Points, in no order, along strands that fork and pass close to each other.
Two points are linked if the straight distance between their rows is under 62.2. Some points are linked to none.
K_475: [-19  14 -33  29   7 -10  12  17  13  -6  15  36 -18  13  28 -21   1 -27
  23 -36  -5  -2   8  -2 -21  -4]
K_547: [-33  13  -2  41   8  -4  -8 -23   1   0  -7  14  12  -5  14  21  14 -19
   9   6   9 -12  -1  33  -9  38]
K_412: [ 10   0  -1 -39  12  31   1 -13   5   4  -2 -40  23 -20 -25   4  -3  37
   7  18 -32  28  -9 -34  -6  -5]
K_833: [ -7   6 -10  26 -12  14  13   1  13  -4  -7  12   1  26  14 -12  26 -11
  24  -7 -11 -18  13   8   2  -4]
K_508: [-15 -33  16  20 -26 -18  11   1 -12  -8 -14   0  -3   8  22   1  12 -23
 -22   3   9 -26  -9  38  20  31]
K_588: [ -1 -13   4  14 -15 -24  17  28  -8 -25  -5  23 -30  25  18 -28  -9 -30
  -7  -8 -18 -16  -5   2 -10   5]
K_661: [ 14  10  -7  14   6  14   6   5  18 -12   0 -11  11  12  -1 -13  22  -5
  13   6 -26  18  -5 -15   1 -16]
K_64: [  9   1  11 -57 -18  13   5   3  10 -10  22 -16  12 -29 -24   0 -10  44
  -1  17 -38  59  -6 -15 -19   7]
K_604: [-24   5  18 -21 -36  13   1 -10  30  25  -2  -7  20 -12   4  20   9  19
 -11  -1   3  50  -1  42 -13  13]
K_818: [  0  -5   5 -16  17  19   8 -14 -21  11  -5 -44  21  -1 -17   9  11  23
   3   8 -14 -16  -9 -31   4  -4]
K_2: [  7 -25  32 -13 -16 -30   9  12 -20 -13   8 -38   7   3  -8  -8   0 -16
 -31 -16 -17   3 -25   3  14  30]
K_31: [  9 -31   3  25  21   2  -2 -11  -3 -29   3 -31  18  -7 -17 -21  23  11
  17   6 -32 -26 -22 -31   6  -6]
K_970: [  2 -17  11   9  14  -8  -7  -6  16 -30   2 -31  31 -17 -21 -30  14 -14
  10  15 -34  15 -29  -6  -9   3]
K_711: [-30   3   4  43  24  -4  -5 -18 -11 -11 -14  21  -1 -13  13  32  -7 -18
  -1  -1   6 -23  -4  17  -4  47]
K_700: [-13 -35   6  11 -25   1  19   8 -23   2 -29  -6 -12  16  10  -9  24   0
   3   3  -6 -42   1  13  22  -6]
K_798: [ 26  13 -43  17   3  12  -2  13  21  -2  12   9 -16  17   7 -33  23   0
  18 -10  -2  27  24 -15  11 -36]
K_663: [ 15  -5  -3 -32  13  24  -3 -12  -5  11  -5 -46  18 -15 -30   9   4  43
   1  21 -20   4 -10 -43   3 -17]
K_435: [-10  17 -27  22  16 -15  14  19   4  -9   2  42 -24   4  25 -18 -23 -22
  17 -22   8 -12  12  -2 -16  -5]
K_794: [ -3  28 -14 -23   4  36  -1 -17  19  35   6  -8  12 -15   7  19 -10  40
   9   4  18  40  11  10   6  -7]
K_625: [-17 -24   4  31  -9  -1  12   5  -9 -21 -31  30 -32   4  27  -6 -12 -11
  10   0   5 -43  -5  20   4  20]
K_614: [-15  17 -44  32  -1  -8   5  14  15   3  23   8 -16   4  25 -22  21 -31
  23 -44  -7  23  -4   2 -27 -20]
K_617: [-29   8  23  -4  -5 -17   2  -1   2  10   7   0   6  -7  13  22 -24 -13
 -30 -11   4  15 -18  32 -20  26]
K_423: [-15 -23  27   7 -19 -26   6   4 -14  -7  -4 -11   2   6  13   5  -6 -26
 -35  -4   9 -13 -15  40  12  39]
K_225: [ 15  -8  11  -1 -25 -11  11  28   7  -5  -1 -17  -3  23  -3 -17   7 -20
 -28  12 -20  21 -13   0   3  -4]
K_764: [-45   7  15 -13 -11 -10  -8 -18  12  12   4   5  13 -25   7  24  -3 -12
 -15 -11   7  39 -17  41 -30  33]
K_894: [ 40 -11 -25 -14   0   8 -17  14  -4   2  -9   1  -6   3 -35  -6  27  16
   0  21   4 -19  28 -40  19 -53]
K_160: [ -2 -19  20   5  14 -26 -10  -4  -4 -31   7 -32  20 -10 -19 -24   4 -27
  -8   3 -35  17 -36  -6 -15  16]
K_952: [ -1  29  -2 -22   0 -11   3  15   7  22  17   5  -2  -1   6   4 -25  -4
 -17  -9  19  38  -3   3 -14  -6]
K_198: [ 16   5  -7  -7  23  -7  -4   7 -17  -8 -18  43 -32   1   7  -9 -28 -14
  19   6  23 -36  17 -12   7 -12]
K_376: [-39  11  16 -23 -18  -3  -2 -20  24  19   4   6  19 -24   7  30   2  12
 -12 -10   4  55  -7  47 -27  24]
K_369: [  2 -21  10  -3 -16   4  19  13 -24  11 -16 -16  -6  14   4  -5  12   3
 -12  14  -8 -26   1  -8  19 -10]
K_572: [ 36 -10 -24   1  10  14  -7   9  10  -4  -5  -3  -1   3 -16 -16  26  18
   9  22 -10  -6  10 -41  16 -44]
K_55: [  7  17  -9  16   9   1  11   4  11  -9   4  -1   4  18   7 -14  13 -17
  12 -10 -18   7   2  -9  -5 -12]
K_85: [ -6  -4   5 -25   7  25  -5 -19   8 -10  -4 -38  33 -18 -28  -4   6   9
  12  11 -34  36  -5 -16 -10  14]
K_312: [ 16  -5 -28  -1  17  14   0  -5 -11  -7 -13  24 -21  14  -1 -16  17  16
  33  -1   3 -34  23 -39  15 -39]
K_845: [-26  18 -12  35   4  15 -12 -24  14  17 -11   5  23  -7   9  27  27  -7
  11   5   8  12   6  36   2  25]
K_332: [ -2 -21   7  10 -13 -12  22  21 -16 -24 -21  23 -35  16  24 -23 -17 -19
   2  -6  -1 -36  -6  12   0   9]
K_132: [ -7  -5  19  -7  -9  20   7  -8  -2  30  -9  -9   4  -5   9  30  -7  33
 -21  16  14  -5  -4   7  13   0]
K_287: [  4 -18   6   3  29   8   3 -14 -22 -13  -5 -46  22  -8 -23  -4  19  13
  12   4 -28 -23 -20 -30   2  -1]
K_272: [-19 -40   8   9 -26 -12  11  -7 -22  -3 -15 -14   7  12   5  -2  37 -12
  -9   4   8 -34  -4  18  23  22]
K_591: [ 27   6  12 -38 -15  -6 -31  12 -17  15  10  18 -13 -10 -36  25 -32  16
  -7   5  33 -29  27  -6  17 -22]
K_6: [ 22  25 -37  -1  16 -15  -8  20  -3  10  21  15 -18  -1   3 -17  -9 -23
   3 -19  23  32  20  -3  -3 -31]
K_162: [ -2  28  21 -30  22 -16  -5  -7  -1  11  22  12  -5 -19   6  25 -50  26
 -11  -5  22  18 -12   2 -24  11]
K_859: [-33  -8  18  12 -12 -29   2   1  -5   0   0   3   2  -7  15  18 -17 -27
 -37  -7  12   5 -21  42 -16  41]
K_612: [-17  11  10   6  16 -18   9 -13 -14 -16   8 -11  15   9   0  -6  -3 -31
   2 -13 -10  -1 -11   5 -23  23]
K_402: [ 23  16   7 -23  -1   3 -38   5  -6  19   8  28 -11 -25 -28  35 -38  20
 -10   4  37 -18  33   3  16 -12]
K_545: [-24 -18  -7  35 -18  11   8   0   7 -12 -33  36 -24  11  29  -9   7  -4
  29  -1  -2 -42   1  18   6  11]
K_343: [-17  14  -4   3  28 -12   0 -23  -7 -23   6 -14  25   2  -9 -10  15 -34
  22 -17 -18  13 -16  -7 -29  21]
K_576: [ -9 -10  15  -2  -2  15  14  -2 -19  25 -11 -16   0   4   4  14   2  14
 -13  15   9 -27  -2   0  17  -4]
K_694: [ 20   9 -46  19   7  20  -4   1  18  -4   7  23 -16  22  14 -36  14   4
  28 -16   3   4  31 -20  14 -32]
K_67: [ -5 -21  37 -18 -29 -24  14   8 -16   2   8 -28   6   6   3   5 -10  -2
 -34 -15   1  -4 -20  23  11  36]
K_254: [ -5  30  17 -26  13   3   7  -5   0  17  13   0   7 -12   5  16 -35  16
  -8  -4  16  23  -7   1 -16   7]
K_913: [-20   7   5  -2 -26  36  -3 -17  33  32 -11 -12  24  -8   7  27  18  27
 -10  11   6  34   4  36   7  10]
K_438: [  6 -26  10  26  20   0  -4  -4  19 -32   9 -28  29 -10 -13 -31  14  -4
  20  12 -34 -11 -28 -18  -6  -4]
K_633: [-16   9 -10  28  24 -10  -7 -28  11 -38  14  -8  24   3  -9 -19  22 -22
  27 -19 -26   0 -17 -18 -24  13]
K_148: [-10   0  22  13  17  -8  12  -7 -22  -3  -3 -10   6   6   8   5 -14 -17
  -6  -2   3 -23  -8   7   1  25]
K_788: [-19  -6  23  21  19   2   7 -13 -27  -5  -6  -2   5 -10  10  21 -15  -8
  -4   2   5 -36  -6  12   8  34]
K_586: [  1  -4  -7  19 -18 -24  16  28  13 -22  10  25 -22  22  16 -29   9 -34
 -11 -14 -24  10  -6   0 -18 -13]
K_141: [ 32  20 -42   2  20  -8 -11  15   8  -2  23   5 -16   4  -6 -26   6 -18
  10 -15  13  28  25 -13   4 -38]
K_265: [  8  23 -18  -5   5 -15   8  21   5  18  13  18 -13   4  10  -6  -9 -21
 -16  -4  22  31  11   2  -3 -18]
K_985: [ 22  -7 -34   6   8  20  -5   1  10 -11  -7  34 -25  18   6 -32  12  12
  33 -12  -4 -23  21 -38  13 -34]
K_925: [  7  -3  29 -19 -20  11   1  -1   7  25   0   3  -8  -8   8  34 -14  52
 -28  19  24  10  -2  15   5  -1]
K_654: [ 17  34   0 -25  16   0 -30 -12   5  15  23  21  -4 -27 -15  32 -44  22
  -7  -6  44   2  22   3   1  -4]
K_105: [ 38   0   5 -48 -24  -2 -15   8  -4  14   8 -12  -1   8 -23  10 -15  29
 -16  13  13  16   7 -25   4 -15]
K_874: [  1 -20  24 -11  -1 -21  -1  -7 -12 -21   7 -38  17   2 -16 -10   3 -22
 -16  -6 -23  14 -26   1  -2  31]
K_777: [ 14  34   8 -38  17 -15 -24 -12  -1  10  31  22  -8 -28 -11  30 -50  31
  -6  -6  36  16   8   9 -18  -1]
K_150: [-25  21  -4  21  -4  32 -10 -20  24  28 -13  -3  13 -13   5  37  11  14
   0   3   7  28   3  34   4  20]
K_232: [ 34  -4 -15  10   8  16   0  11  21  -8   1 -14   3   8 -10 -19  24   5
   5  19 -20  17  -2 -31  11 -35]
K_471: [ 19 -11  10 -18 -26   7 -17  -1   3  30  -2  22 -16  -8  -4  37 -15  43
 -30  26  35  -3  12   3  16 -18]
K_689: [ 33 -14  -9 -29  -9  -7 -24  19 -24   6  -3  -2  -8   6 -38   2   3  14
  -6  22   8 -21  22 -41  21 -40]
K_903: [  2  10 -18  14  22  -8   8  11   2 -12 -16  54 -34   5  26 -20 -29 -12
  25 -13  19 -22  12  -7  -3  -6]
K_51: [ 34  -1   3 -40 -12  -6 -33  16 -24   6   8  -5  -7   3 -48  13 -23  10
  -7  10  15 -29  22 -30  17 -28]
K_425: [-22   2 -14  39 -11  16   8  -6  13  -3 -11  28  -3  18  24  -5  19 -10
  33  -5  -4 -28  12  15   2   7]
K_396: [ 16   3 -12  -4  22   7   5  -3 -20   2  -6  17 -18   7   3  -4  -5   6
  17   9  16 -33  17 -26  14 -17]
K_829: [ -5   1   5   3 -28  15  15   6  14  16 -12 -20  17  16   7  -1  26 -10
  -8  10  -4  15   5  21   5  -7]

A fork is a point with three links, a tip a point with one. Leave the first point through the second and follow the links. Name the first fork or tip that comes.
K_132, K_576 -> K_423
K_396, K_198 -> K_614
K_369, K_576 -> K_471
K_2, K_874 -> K_85
K_711, K_788 -> K_633
K_545, K_625 -> K_586

Name the points in between on the shortest way along the links from the first point to the second, in order.
K_402, K_894 -> K_591 > K_51 > K_689
K_435, K_141 -> K_903 > K_198 > K_396 > K_312 > K_985 > K_694 > K_798
K_85, K_287 -> K_412 > K_663 > K_818
K_689, K_545 -> K_894 > K_572 > K_232 > K_661 > K_55 > K_833 > K_425
